Points on a hilly landscape, in no order, each with its height.
A climber steps from a point to the highest of its 2 nearest points, and stops where none of them is higher. Distance is the straight distance between rows; heights are no part of it.
z_730: [113 131 196 147  90 165  85 111 142 162 162 148 171 103 136 160 104 119
 127 136  78 142 117 150 149 127  44  94 100 105 141 172 112 143 167 107
 116 211 134 135 138 187 129 119 185 108 152 100  83 126 110 146 210 176
  98]  h=430
z_44: [150 104 142 154 117 141 122 135 120 149 152 143 132 135 115 158  78 111
 159 143 102 142  95 135 134  76  70  93  82  85  95 148 100 136 158 102
 109 200 151 124 146 185 127 125 186 124 113  94  67 186 119 149 178 178
  66]  h=531
z_32: [ 95 114 115 124 131  95 123 111 141 132  90 119  58 101 153 114 150 140
 131 161 167  92 163 136 123  98 140 167 170  95 126 106 168 134  51 126
 137 108 102 115 197 142 152 136 146 208 104 142 136 166 132 103  90 119
 109]  h=116
z_473: [ 95 148 123 177  98 134 114 113 184  91  45  86  87 172 188  85 140 129
 139 159 132 109 235 110 140 125 170 143 140 136 179 112 162 128  98 135
 140 106 111 123 197  71 163 159 142 149 169 123 153 110 107  77 114 104
 152]  h=313
z_552: [146 129  90 167  98 155  85 151 137 101 111  91 106 184 139  93  89 164
 182 133 139 130 119 147 102 120  79  65  56 104  94  95  73  98 160 117
  78 130 151 125 124 117 124 148 138 104 141  95  96 146 115 128 135  97
  95]  h=303
z_103: [127 100 146  86 151 138 138 135  96 151 165 153 125  84  98 141 114 116
 128 113 151 137  86 149 100 110 120 128 138 125  76 151 131 154 124 129
 120 148 134 124 149 166 119 100 147 157 120 125  86 134 137 186 129 162
 132]  h=438
z_768: [124  92 133 138 129 116 154 151 115 131 104 116 105 136 117  72  91 119
 130 113 203 177 138 142 101  54  93  86 107 116  44 117 109 141 125 128
 103 102 116 171 154 128  92 136 150 145 159 112  38 148 173 156 147 131
 150]  h=316
z_890: [123 123 180 116 109 151 107 112 125 160 185 166 169  84 127 172 104 118
 122 130  83 142  94 139 130 137  63 131 109 116 135 168 116 146 160 101
 130 202 143 118 130 187 136 105 162 112 126 114  89 128 108 161 181 175
  93]  h=463
z_270: [126 143 134 122 142 109 114 126 140 138 134 113 119 122 137 135 142 133
 126 142 119 123 131 126 115 158 150 144 144 142 150 113 125 115 113 139
 132 126 128 119 107 136 131 104 122 128 127 128 147 106 107 117 120 120
 140]  h=394
z_315: [104 143 156 137 125 120 117  96 151 145 101 129 131  83 181 166 172 113
  84 122  74  93 156 152 190 157 147 188 190 141 204 143 172 140 137 127
 170 132 114 101 177 113 161 133 146 148 157 157 187 116  72  99 134 133
 118]  h=55
z_532: [ 91  98 157 124 132  98 147  89 139 130 102 136  88  91 171 136 123  89
 113 141 137 109 173 140 162  72 127 170 173 117 141 156 159 177 100  99
 157 134 114 125 234 137 147 150 172 201 115 137 136 191 147 132 125 156
 104]  h=87
z_737: [163 104  58 148 135 108 102 137  91  78 110 119  67 142 128 159 126 184
 191 153 166  85  98 156 128 115 145 131  92  64 132 108 126 104  80 129
 120 153 138  67 170 169 168 124 134 174  96 121 146 202  96  96 126  92
  83]  h=536
z_950: [ 78 100 190 140 140  74 180 120 140 127  75 118 123 136 149  93 134  96
 117 115 181 162 190 136 149  48 147 115 146 159  98 156 149 169  52 131
 155 111  80 176 176 110 120 171 140 149 156 145  87 142 217 119 140 150
 182]  h=165
z_776: [147 117 106 125 158  81 209  94  95 138 150 169 148  95 108 163 145  88
  89 132 128 118 120  71 172 137 163 179 197 162 175 124 121 138 140 121
 151 111 103 129  64 102  98 168  98 120  54 157 228 156 157 119  77 128
 118]  h=212
z_352: [164 108  78 134 150 100 132 123 103  99 120 118  78 117 130 157 130 160
 167 156 143  93 112 143 130 128 144 151 116  94 143 113 123 112  94 134
 125 151 136  78 144 143 155 130 139 165  65 127 179 187 100 100 115  97
  71]  h=573
z_570: [163 132  58 152 101 178  92 168 121  96 124  99 106 175 109 103  90 177
 180 119 137 131  90 143 112 122  75  60  29  93  72  98  74  85 169 123
  82 127 172 108 124 115 130 148 120 104 131  85  90 145 124 142 127 103
  85]  h=291
z_766: [116 132 128 168 102 122 100 136 164 102  85  85  97 176 170  98 116 135
 162 149 144 129 183 138  94 104 125  98 103 127 139 105 106 120 114 119
  96 122 122 133 150 104 130 137 145 123 143 107 111 133 117 103 136 105
 122]  h=340
z_420: [153 151 102 125 119 162 137 152 100 124 156 122 151 179 102  92 111 129
 151 108 115 155 102  84 112 141 122  98  81 157  97 112  91  87 177 128
  99  83 149 157  55 101  76 128  83  61 123  95 128  93 152 149  94  96
 126]  h=546
z_653: [170 105 113 148 108 144 142 145 112 133 157 134 135 162  95 151  89 129
 170 124  75 134  85 111 132  83  68  95  67  83 100 143  89 120 159  94
  97 172 162 120 109 162 137 137 156 101  89  91  93 177 129 143 161 156
  48]  h=574
z_24: [134 179 127 108 146 125 108 112 138 147 152 151 175 127 120 155 134 124
  99 128  83 122 116 109 145 215 167 149 164 155 156 126 142 121 143 131
 160 115 119 100  57 136 119  79 104  82 154 155 170  95  86 105 130 117
 177]  h=289
z_258: [ 95 118 115 135 124  98 113 121 151 119  89 106  56 127 146  95 132 147
 138 164 177 105 171 130  99  77 142 142 141 102 117  94 154 136  58 123
 124 100 101 129 191 142 141 117 140 192 111 131 104 152 132 103 114 117
 121]  h=129
z_725: [140 121 134 163 105 125 116 102 142 112 151 138 145 120 146 186 121 143
 155 144  64 124 119 122 154 132  78 123  98  91 176 157 106 129 145 108
 124 198 147  89 121 153 174 151 161 106 104 118 139 155  93 113 174 145
  46]  h=687
z_793: [ 85 117 125 139 121  97 122 130 153 123  80  95  71 130 141  72 131 144
 142 151 177 127 187 129  94  81 140 130 148 121 120  91 152 137  60 129
 120  83  89 141 172 118 132 132 131 162 139 127  99 114 147 100 110 106
 153]  h=145
z_612: [158 172  82 112 121 179 119 145  96 131 164 142 173 184  86 102 102 140
 162 112  79 136  93  78 122 177 130  96  77 146 124 113  88  80 198 118
 107  99 160 141  43 102  98 126  82  44 118  99 147 100 129 141 103 106
 117]  h=580
z_518: [122 130 135  99 140 151 108 150 122 129 148 122 139 103 114 101 136 138
 125 116 162 139  91 153  86 139 120 100 122 119  83 138 130 135 151 151
 116 118 141 148 135 143 135 101 117 149 161 130  80  95 136 173 136 132
 160]  h=509
z_706: [151 107  55 122 135 152  86 173  96 103 128 136  65 135  89 154 125 191
 172 128 183  93  73 178  99 109 133 109  71  61  89 103 140 118 114 124
  95 144 140  89 192 165 165 120 116 181 110 103  94 178 103 122 136 112
 109]  h=469
z_531: [147 131  84  93 148 158  91 161 114 120 145 115 101 124 103 134 131 170
 147 135 145  98  83 152  83 155 141 122  98 104 100 117 128 103 131 141
 102 122 148 107 135 144 150 102 120 151 106 116 129 127  95 130 125 103
 123]  h=657
z_212: [ 92 135 153 170 104 124 110 126 169 108  72  90 105 171 161  89 146 131
 127 137 150 143 216 132 118 114 159 129 137 162 154 101 138 126  88 143
 142 107  98 154 149  84 120 140 119 121 176 134 116  82 135  77 116 102
 184]  h=378
z_857: [121 142 148 112 123 131  84 112 146 152 149 133 146  99 151 158 136 132
 118 134  94 122 112 146 127 177 128 144 143 133 160 141 125 127 127 131
 138 158 134 111 115 155 152  88 130 124 150 135 137 100  84 132 150 141
 125]  h=361
z_174: [149 118 118  69 150 141 136 126  90 164 195 182 173  73  78 188 120 107
 108 120 102 112  58  99 115 149 119 154 130 133 114 166 121 139 145  90
 120 157 152 114  77 154 125  89 117 105  88 128 146 133 126 163 137 156
 106]  h=570
z_93: [ 85 137 137 176  91 131  98 124 186 108  52  85  96 172 176  81 138 138
 136 167 153 117 225 126 115 107 150 122 129 139 158 104 147 127  85 124
 122 102  98 141 182  85 147 148 137 141 179 122 118 106 108  74 120  97
 171]  h=344
z_45: [110 126 151 122 128 134 113 122 136 136 136 107 115 113 142 109 126 123
 133 123 153 145 128 148  95 114 118 107 124 127 102 125 120 137 120 140
 112 139 127 139 148 150 128 107 139 142 158 121  73 117 130 144 142 137
 145]  h=548
z_437: [149 132 103  70 161 145  94 135 104 144 147 143 125  84 105 169 137 140
 119 146 123  89  68 146 110 178 140 163 144 109 133 138 149 127 105 133
 132 149 148  97 127 160 156  79 128 149  92 148 159 136  81 129 126 120
 122]  h=599
z_639: [161 132  96 103 123 183 105 166 103 127 164 137 137 134  94 121 116 148
 143  98 121 116  66 137  93 144  89  88  59  98  71 137 113  98 190 132
  88 135 182 128 123 130 130 114 119 120 129 104  97 127 129 182 141 143
  97]  h=698
z_643: [ 91 116 140 133 142  79 152 134 130 135  85 108  95 117 118  66 137 140
 129 128 187 153 171 138 103  75 146 126 149 138  90 101 150 147  46 153
 138  76  79 155 151 119 118 140 107 153 134 140  75  99 185 119 102 117
 170]  h=167
z_138: [ 78 146 173 118 128 122 108 122 155 156  96 102 121  96 151 106 164 141
 120 145 140 130 142 153 133 120 155 144 176 147 138 120 180 147  68 154
 160 105  99 133 154 152 147 108 114 160 177 156  88  84 121 109 115 129
 177]  h=470
z_802: [120 128 146 175  99 131 101 102 164 115 124 121 137 134 174 173 131 130
 145 150  74 122 158 130 153 138  98 113 121 113 193 156 116 132 137 111
 123 183 148  90 148 125 169 144 165 116 132 119 149 145  92 105 168 146
  67]  h=747
z_460: [ 99 108 132 114 133  95 139  92 135 124 101 125  76  84 158 127 136 116
 118 154 141  95 166 141 146  87 137 180 173 106 137 134 158 153  78 112
 149 124 119 117 211 142 148 140 152 205 103 148 153 176 136 118 104 142
  98]  h=101
z_205: [ 88 110 201 157 129  99 179 112 150 125  79 115 140 166 161 110 137  83
  93 105 160 167 198 141 163  54 152 111 140 178 120 169 146 176  72 130
 157 129 102 173 171  88 114 183 137 132 168 136 106 128 207 112 155 151
 194]  h=143
z_260: [132 147 110 193  94 144 135 109 168  82 100 120 151 192 155 147 124 129
 155 147  58 133 190  95 158 157 134 109 122 123 221 133 112 132 158 134
 133 168 141  97 116  74 171 187 143  79 126 116 184 108  95  91 143 114
  83]  h=703
z_131: [162 119  80 110 161 102 147 109 112 130 115 133  98  71 121 134 147 143
 131 153 144  78 105 137 151 156 155 198 183 107 158 114 155 116  92 136
 146 132 136 104 137 129 145 145 137 178  48 169 216 174  99  91  98  87
  94]  h=664
z_993: [109 125 129 140 128 107 112  84 150 130 106 124 111  76 192 159 153 124
 116 145  91  81 156 150 175 139 135 187 162 125 190 143 158 147 124 116
 156 152 132  92 194 132 178 133 154 173 126 152 183 161  78 103 128 128
  90]  h=73
z_537: [121  99 181  98 139 137 155 121 107 166 179 156 139  98 107 159  99  96
 113 122 124 155  97 142 125  96  95 140 128 124  96 167 111 162 140 116
 136 169 133 130 141 180 114 111 166 136 120 121  75 151 138 186 157 179
 114]  h=460
z_677: [107 133 159 154 128  84 176 121 148 100  76 118 131 181 147 110 158 104
  97 107 141 141 199 125 165 112 202 147 162 182 158 130 157 153  82 158
 182 104  79 161 114  73 106 183 100 120 146 153 163  87 191  92  95 123
 200]  h=359
z_878: [140  96  96 139 123 117 137 158 122 130 108 125  62 146 112  85  76 140
 146 126 213 156 134 146  97  44 105  86 103  86  39  95 111 140 114 109
  89  93 106 155 179 129  97 125 149 178 128  92  38 168 157 141 143 129
 118]  h=294
z_348: [128 136 118 135 127 120 104 131 145 120 111  94  98 145 145 107 123 150
 148 143 137 126 152 125 100 135 144 115 125 133 138  98 110 106 118 144
 111 121 123 130 124 121 127 119 125 126 133 117 121 110 109 113 121 102
 131]  h=366
z_334: [140 133 112 177 118 116 153 113 162  86  95 113 123 173 160 131 128 121
 143 149  94 121 191 102 143 151 155 134 131 134 206 126 115 126 150 137
 130 143 132 113 125  70 139 178 143  96 108 117 189 126 104  97 119 110
  94]  h=632
z_398: [127 112 138 108 152  91 157  89 120 149 138 156 141  70 140 169 155  97
  89 124 106 115 122 126 169 148 144 194 185 143 186 140 138 153 130 118
 160 135 116 109 120 126 131 133 121 138  92 165 199 148 114 123 102 134
 106]  h=189
z_707: [144 128 106 171 115 117 180 121 153  70  92 114 114 204 145 105 121 108
 146 136 110 134 210  78 138 144 169 138 132 145 197 108 110 134 138 142
 129 132 121 130 117  45 125 190 132  89  94  95 192 122 125  98  93 100
 125]  h=569
z_128: [141 122 111 135 113 176  93 155 132 120 129 115 118 136 128  81 112 153
 135 120 178 149 104 152  84 128  69  68  71  89  68 109 103 123 178 137
  84 120 150 148 149 121 129 114 130 138 183 115  59 122 137 171 141 119
 133]  h=367
z_685: [176 124  99 117 104 167 146 163 104 131 170 126 150 161  85 122  96 132
 171 103  73 139  71 104 127 101  74  87  60 100  88 139  86  96 178 100
  86 145 173 126  76 139 122 138 124  87  94  86 101 139 133 163 135 142
  61]  h=618
z_843: [137 146 128 153 142  87 190 111 115 102 140 152 163 182 114 133 158  94
  83 113 118 141 156  75 174 154 206 148 168 190 153 116 130 142 136 145
 192  99  77 141  40  99  80 165  69  85 102 160 198 115 171  97  90 124
 179]  h=276
z_104: [140 103 129 153 112 133 135 143 122 127 106 110 116 159 132  59  92 123
 132 120 188 184 136 138  98  69  72  73  80 112  50 104  95 114 152 123
  84 101 131 179 137 103  88 133 141 117 176 105  43 140 171 147 139 111
 148]  h=334
z_239: [128 151 136  97 162  91 142 106 128 159 120 138 135  81 128 144 160 121
  95 141 116 109 117 122 169 170 169 186 210 148 165 109 171 136  97 146
 176  92 100 109 101 125 133 115 113 155 121 191 188 131 112  94  84 116
 163]  h=234
z_752: [117 169 160 144 114 115 121  96 151 143 110 157 178 129 161 188 167 101
  55 108  59 114 158 130 202 183 169 168 188 152 208 141 170 140 148 132
 190 110  86  97 111 107 126 131 108 101 180 166 189  87  77  90 135 133
 155]  h=17
z_279: [108 138 207 152  87 168  95 107 141 163 148 135 176 112 143 131 120 113
 121 124 105 161 127 155 138 130  57  87 104 129 136 164 117 131 162 122
 118 184 132 158 131 164 114 117 172 100 181 111  81 102 130 148 200 163
 126]  h=399
z_566: [ 73 146 190 165  98 140  93 107 176 145  70  91 127 131 185 125 171 124
 106 136 122 129 193 159 149 116 149 130 161 165 158 133 183 127  87 133
 163 115  94 131 187 125 150 127 128 150 218 144 109  80 111  89 136 133
 187]  h=598
z_58: [117 120 138 114 148  94 152 103 141 143 113 127 114  83 143 141 159 115
  98 137 113 109 140 130 168 149 150 188 199 143 170 129 157 142 108 134
 162 113 113 117 138 121 136 129 124 167 109 169 185 136 117 111  95 127
 128]  h=210
z_840: [119 126 114 127 123 183  70 152 140 123 127 128 115 112 125  88 127 166
 123 129 178 128 100 165  72 129  88  71  86  75  67 110 136 139 162 154
  96 136 152 144 179 139 155  97 135 168 195 125  50 108 113 173 147 127
 149]  h=385
z_477: [129  96 157 125 132  91 206 129 105 135 153 137 148 142 113 130 125  80
 118 103 138 174 127  94 136  79 130 135 140 175 109 139 103 136 116 119
 126 126 112 162  75 131  90 143 122  96 102 116 119 144 191 152 123 154
 128]  h=267
z_108: [132 129  89 166 108 128  82 142 143  90 104  86  86 183 155 113 104 158
 180 157 151 111 146 142  97 116 116  84  76 101 115  88  88 106 124 118
  97 132 133 113 142 124 144 140 142 124 125 100 105 156 109 101 145 100
  98]  h=319
z_299: [142 120 110 131 151  79 220 115 101 120 145 154 136 139 108 141 147  92
  97 128 137 137 143  65 158 127 174 160 173 167 161 118 115 125 137 129
 148 101  98 135  56 101  89 164  91 111  53 130 215 145 171 119  78 127
 127]  h=230
z_287: [147 122  97  62 156 161 125 170  80 131 171 156 156  95  69 137 139 130
 121  97 148 112  60 128  83 145 133 108 113 127  60 162 136 114 170 125
 103  97 160 139 113 132 108  96 108 131 127 131 119 114 139 182 122 149
 132]  h=686
z_184: [139  88 131 129 133  99 198 157  96 125 124 115 119 162 106  84 104 102
 135 101 179 183 135 109 124  56 116 107 116 159  76 126  96 121 119 128
  96  94 109 173 103 108  69 144 126 111 110  98  84 148 197 156 118 128
 133]  h=231
z_463: [125 124 149 118 126 128  97 110 142 138 154 134 130  98 155 167 124 124
 125 136 102 120 106 150 123 149 107 142 127 121 146 144 118 130 122 117
 123 175 141 101 139 162 144  95 151 134 127 120 124 130  99 134 155 149
 100]  h=339
z_456: [145 138 121 149  78 160  99 139 133 131 171 138 177 147 106 145  92 157
 172 117  39 133  85 106 134 121  49  84  60  81 135 143  94 102 170 105
 101 190 160 113  75 153 158 130 141  73 105 107 116 128 108 135 179 160
  51]  h=601
z_974: [117 125  80 117 127 169  70 165 138 120 124 116  85 114 113  96 134 185
 136 131 182 103  98 169  67 122 121  96  96  65  80 103 145 136 127 143
  92 120 144 123 178 149 162 103 117 169 149 117  67 126  96 143 133 105
 136]  h=411
z_369: [136 131 153 102 112 153 121 114 119 159 196 169 185  98 102 180 101 114
 124 117  65 140  81 111 126 141  68 124  98 112 129 167 109 137 173  95
 115 180 155 128  91 173 131 111 138  90 112 113 109 123 110 165 168 169
  87]  h=496
z_286: [131  96 170 130 124 139 146 123 118 159 165 146 129 120 117 155  86  94
 132 138 119 153 111 135 128  79  80 117 108 104  97 163 109 149 154 109
 126 187 143 135 152 181 107 122 184 128 113 106  66 176 130 160 174 177
  88]  h=497
z_879: [144 130 141  85 128 140 142 115 100 164 206 185 196  89  83 183 113 103
 108 110  72 132  70  91 126 140  92 142 113 122 126 168 114 132 166  88
 120 161 151 127  71 165 123  97 114  83 107 111 117 122 123 161 146 161
  98]  h=529
z_741: [171 100  62 134 136 122 111 158  90  90 122 137  54 141 105 161 107 169
 183 134 189  95  78 162 114  85 135 114  78  70  93 108 126 118  93 116
 100 146 136  79 186 167 153 123 134 182  89  97 115 205 118 114 135 105
  94]  h=501
z_296: [122 112 115 134 132  98 126  94 145 111 107 116  96  95 178 143 144 131
 129 152 120  96 159 140 143 127 140 172 162 107 166 127 147 133  99 128
 143 141 131 107 179 136 156 138 151 173 102 147 171 174 104 105 114 126
  91]  h=86
z_187: [136 153 142 143 122 166 119 134 119 118 146 123 178 154 129  82 119 125
 131 103 141 175 115 125 109 145 101  80  83 147  94 122 102 106 178 147
 106 101 150 173  82 114  99 119  95  90 184 129  92  70 158 165 128 117
 171]  h=488
z_254: [171  98  82 122 161  98 148 105 106 118 126 141  86  75 124 159 137 139
 145 148 145  88 101 135 143 129 144 180 156 103 146 124 132 121  93 130
 138 152 136  95 136 141 140 137 136 172  44 148 210 186 107 108 104 103
  67]  h=617
z_78: [161 122  82  85 141 180 111 190  88 121 166 154 137 112  70 141 133 141
 134  94 135 102  58 137  86 144 117  98  77 105  59 149 131  95 192 124
  90 108 187 135 138 120 119 117 104 129 116 119 120 130 133 177 125 147
 103]  h=749
z_170: [131 111 133 107 169  73 188  89  97 158 140 168 157  64 113 163 146  91
  75 113 123 113 106 107 187 150 160 201 215 161 166 133 144 161 118 117
 173 112 103 118  87 118 115 140  99 145  76 190 211 154 140 121  84 136
 134]  h=188
z_493: [157 137  96  64 166 129 113 122 108 155 125 147 123  56 102 161 144 131
 101 153 130  75  69 142 137 187 150 200 186 115 143 126 168 141  81 131
 163 132 149  97 121 149 153  93 137 173  80 178 187 147  87 111 102 103
 126]  h=670
z_283: [ 88 134 191 157 101 130 102 103 169 137  88 103 129 136 182 136 155 113
 107 131 115 133 188 153 143 119 139 125 150 156 169 142 150 132 105 127
 151 135 110 132 172 116 134 132 144 133 194 126 125  99 127 107 148 138
 166]  h=674
z_663: [100  88 175 122 145  86 181  88 126 137 121 150 116  77 159 152 121  76
  92 125 121 120 162 129 186  71 125 171 178 125 152 171 148 191 126  96
 164 141 125 126 220 122 134 172 170 186 108 137 153 194 160 145 134 159
 109]  h=72
z_320: [155 156 125 129 115 176 140 145  96 118 154 138 188 172 104  82 117 121
 129  96 126 166 100  94 126 146  99  88  79 141  81 128  97  92 190 139
 107  85 169 175  61  99  83 122  80  66 173 119  98  89 176 175 111 116
 153]  h=513
z_664: [138 123 140 167  88 145 102 122 147 124 152 135 164 139 130 171 108 148
 167 140  48 130 108 111 142 114  59  99  86  89 157 151  96 125 154 102
 114 199 153 101 102 161 168 137 160  91 109 114 114 143  97 121 193 161
  47]  h=643
z_472: [ 99 106 164 143 137  75 175 130 131 123  85 105 115 141 134  76 128 118
 123 116 185 167 181 134 119  58 137 113 147 164  93 125 128 148  69 146
 131  96  86 174 144 113 102 153 121 132 142 134  86 122 202 124 123 130
 176]  h=187
z_10: [ 90 115 173 141 120 113 121 113 155 138 115 104 120 133 159 124 138 111
 125 126 137 145 174 142 116 100 129 116 144 154 141 131 132 136 108 132
 131 130 114 148 154 126 127 125 143 136 162 125 108 120 143 122 141 141
 144]  h=600
z_622: [142 113 112  57 165 150 142 152  74 146 191 171 165  81  70 160 117 106
 118 107 136 113  53 112 100 135 138 127 131 136  77 177 131 139 151 113
 118 123 153 124 109 149 110 100 112 119  99 125 127 129 142 185 121 164
 133]  h=629
z_659: [123 132 121 157 127  98 156 139 139  88  74 108  80 189 136  73 133 140
 136 143 156 133 207 100 123 130 173 145 147 162 162  84 117 109 101 151
 128  86  86 143 119  65 102 157 119 113 103 117 160 101 148  89  88  89
 160]  h=464
z_449: [ 72 151 181 135 125 119 111 113 161 150  76 100 128 106 165 124 174 128
 101 134 119 121 171 158 167 124 158 156 178 157 159 126 205 142  67 150
 182  97  86 128 166 136 147 130 107 161 191 164 118  88 132  93 108 131
 180]  h=523
z_522: [133 110 121  88 148 152 131 160 100 132 155 141 125  98  88 112 120 134
 132 105 168 141  79 152  81 104 112 104 113 112  53 141 131 140 148 139
 108 120 148 143 160 146 118 108 135 168 135 118  66 125 144 192 132 154
 137]  h=473
z_264: [156 117 100 149 107 176 112 161 124 110 112 115 104 157 112  65  94 146
 129 115 186 168 105 142  94 107  60  61  59  92  47  96  92 112 178 131
  77  94 156 152 145  90 109 131 119 121 180 102  55 121 155 172 130 106
 136]  h=353
z_142: [119 104 172 123 125 112 141 107 137 145 151 138 133 112 142 164 121  92
 111 133 107 145 134 125 135 119 110 136 141 140 149 149 113 141 133 111
 129 157 134 123 127 152 124 126 149 118 121 118 129 136 128 141 142 157
 106]  h=312
z_834: [127 154 151 152 133  93 162 124 139  93 100 124 149 188 131 115 158 113
  98 112 130 139 178 102 156 151 212 139 162 186 157 116 141 141 110 157
 195  88  78 153  65  87  81 164  86 100 135 166 178  86 164  93  92 115
 197]  h=311
z_853: [143 171 118  91 160 116 129 125 123 154 139 151 156 109 110 148 145 129
 110 143 106 112 101 113 146 202 179 160 195 159 150 113 153 129 115 133
 164  96 112 105  70 127 127  86 110 120 118 172 174 120  98  99 104 108
 183]  h=263
z_458: [126 182 140  96 141 143  77 113 137 156 174 162 197  97 121 165 134 125
  94 115  78 126  92 133 140 223 153 138 158 148 144 158 147 135 149 126
 157 127 131 104  83 152 139  67  99  82 172 158 143  80  83 115 149 144
 180]  h=314
z_736: [101 131 156 155 118 100 147 126 153  96  80  98 112 182 150 101 142 118
 122 126 147 148 206 120 124 106 170 129 144 171 155 105 140 133  91 147
 142 105  88 154 136  76 109 156 115 118 150 134 145  91 159  92 110 107
 184]  h=412
z_969: [153 134  90  75 153 149 109 150 106 136 153 139 124 100  96 160 128 145
 136 136 131  94  65 143  91 165 144 142 117 117 108 131 129 113 131 127
 120 143 153 107 112 151 141  95 127 137  92 126 152 131  96 141 134 124
 121]  h=606
z_127: [153 180  80 100 144 177 106 155 104 128 171 141 161 169  91 116 107 152
 149 118  91 116  97  80 114 201 159 105  94 149 115 110 110  82 191 129
 111  85 159 118  50 109 105 109  87  60 125 114 153 102 114 131 112 101
 144]  h=610
z_70: [158 145 102 110 112 173 107 155 110 136 169 133 160 140  93 124 103 142
 157 103  81 123  74 113 106 147  83  87  59 104 104 136  94  88 182 115
  91 146 176 129  83 137 132 124 115  92 117 100 116 113 125 162 144 138
  85]  h=656
z_105: [115 165 145  97 129 149  86 114 127 152 168 141 169  95 130 157 130 126
 109 122  95 129  91 133 120 195 129 133 142 134 137 158 134 126 146 130
 137 149 139 122  99 155 134  82 119 106 159 140 122  84  93 141 152 148
 158]  h=338
z_313: [136 137 119 164 128 112 158 132 148  78  88 112 100 202 137  92 133 126
 139 143 130 136 211  86 132 163 186 148 140 171 182  83 120 106 121 151
 146 100  95 138 100  53 107 167 124  93 100 122 188 105 126  90  81  94
 150]  h=508
z_130: [148  97 135 117 137 102 210 152  83 135 157 133 144 146  95 107 117  85
 127  92 154 173 106  94 135  74 125 123 118 169  81 135  97 120 127 126
 102  97 121 164  74 121  71 137 115 103  97  95 103 141 198 170 113 131
 126]  h=247
z_628: [155 147  93 142  94 183  73 150 121 117 154 120 158 158 111 125  96 169
 175 113  82 124  80 131 118 149  49  74  39  76 107 129  94  96 183 119
  84 177 176 114  97 150 149 127 140  93 129 103  96 126 117 150 165 146
  74]  h=616
z_122: [115 106 168 113 136 103 174 121 115 152 161 142 160 132 121 150 124  89
 110 114 124 165 121 115 134 100 116 130 138 165 128 147 109 132 132 118
 133 140 123 156  89 148  99 127 126  94 122 119 112 132 166 152 143 156
 131]  h=287
z_977: [153 132  95  90 162 113 133 101 119 155 121 142 125  53 125 155 153 129
 106 144 123  77  91 133 165 182 153 213 201 128 165 118 160 138 105 126
 161 126 133  96 116 130 151 113 128 165  71 186 208 166  84 101 102 104
 111]  h=737
z_813: [135 127 118 151 141  81 218 112 109 110 145 153 163 177 109 144 151  87
  90 110 113 151 154  57 165 130 177 156 160 182 168 123 117 139 144 130
 165 110  93 141  46  91  86 178  86  82  81 135 205 124 181 119  80 130
 148]  h=251
z_272: [146 168  91  92 149 160 105 165 112 123 154 127 138 142  96 101 127 165
 141 128 132 114  94 111  95 194 156 108 111 137 106 100 117  89 167 142
 111  80 146 128  81 108 118  98 103  96 123 128 146  92 106 131 109  96
 156]  h=655
z_629: [108 149 196 141 109 155 101 114 143 151 146 126 180 121 152 122 137 115
 117 107 130 164 129 154 131 145  94  92 124 147 129 153 118 130 149 143
 131 154 134 163 127 150 108 111 134 102 204 137  82  76 139 147 168 145
 169]  h=431
z_929: [138 154  80  91 149 162  86 171 124 121 139 108 115 123  97 106 139 179
 139 135 142 103  94 144  77 174 157 106 108 111 106 106 135 101 147 151
 105  94 152 124 116 125 140 104 108 124 121 124 136 101  94 129 119  87
 155]  h=708
z_153: [131 115  51 121 132 151  67 172 127 107 120 113  58 128  98 115 130 200
 153 136 189  93  94 171  86 120 140  99  78  62  89  90 143 118 116 140
  89 125 137 104 174 152 161 120 113 171 119 101  95 152  94 118 128  89
 125]  h=439
z_716: [117 109 137 130 144  74 190 152 110 120 109 113 117 148 113  84 127 119
 131 105 181 168 150 118 117  79 145 123 137 172  91 116 113 130  83 144
 123  87  84 168 104 104  87 148 108 115 106 122 103 113 210 137 107 119
 161]  h=209
z_777: [127 152 165 136 112 173 112 124 131 136 159 137 190 145 125 114 120 117
 120 103 118 176 110 130 122 149  81  88  97 140 114 144 101 114 171 145
 117 137 148 171  84 135 104 109 110  78 194 133  93  70 150 158 155 140
 167]  h=462
z_633: [119 153 148 129 130 103 132  96 146 151 113 149 160 101 154 169 171 104
  69 116  73  99 141 137 199 180 161 191 202 155 203 130 175 149 144 137
 185 112 102 102 124 111 135 126 121 127 152 179 195 111  82  93 110 124
 149]  h=34
z_391: [105 145 139 111 137 114 115 126 151 143 109 103 111 108 140 124 153 144
 112 149 135 124 145 141 121 151 163 154 171 139 147 112 149 129  87 153
 146 109 112 122 138 136 139  97 117 153 145 152 124 105 112 112 108 117
 153]  h=426
z_990: [ 88 146 132 157 104 126 126 109 176 110  57  90  94 135 179 104 158 125
 115 149 120  98 216 127 165 126 161 174 166 140 178 118 191 128  90 138
 152  93 102 119 199  89 164 153 137 174 161 142 160 118 111  84 108 113
 161]  h=281

Where does a climber stop that starts at each point below?
z_184 | z_857
z_279 | z_929
z_270 | z_283
z_264 | z_977
z_103 | z_283
z_741 | z_977
z_398 | z_857
z_653 | z_78

Call two points neighbours if one is among the 2 nearest of the other. Go from one point of each pair to the other, from neighbour to neighbour, staying as high as possible. Name the lowest point that can't be avoided.
z_929 / z_802 | z_279
z_283 / z_802 | z_103
z_929 / z_977 | z_437
z_802 / z_78 | z_456
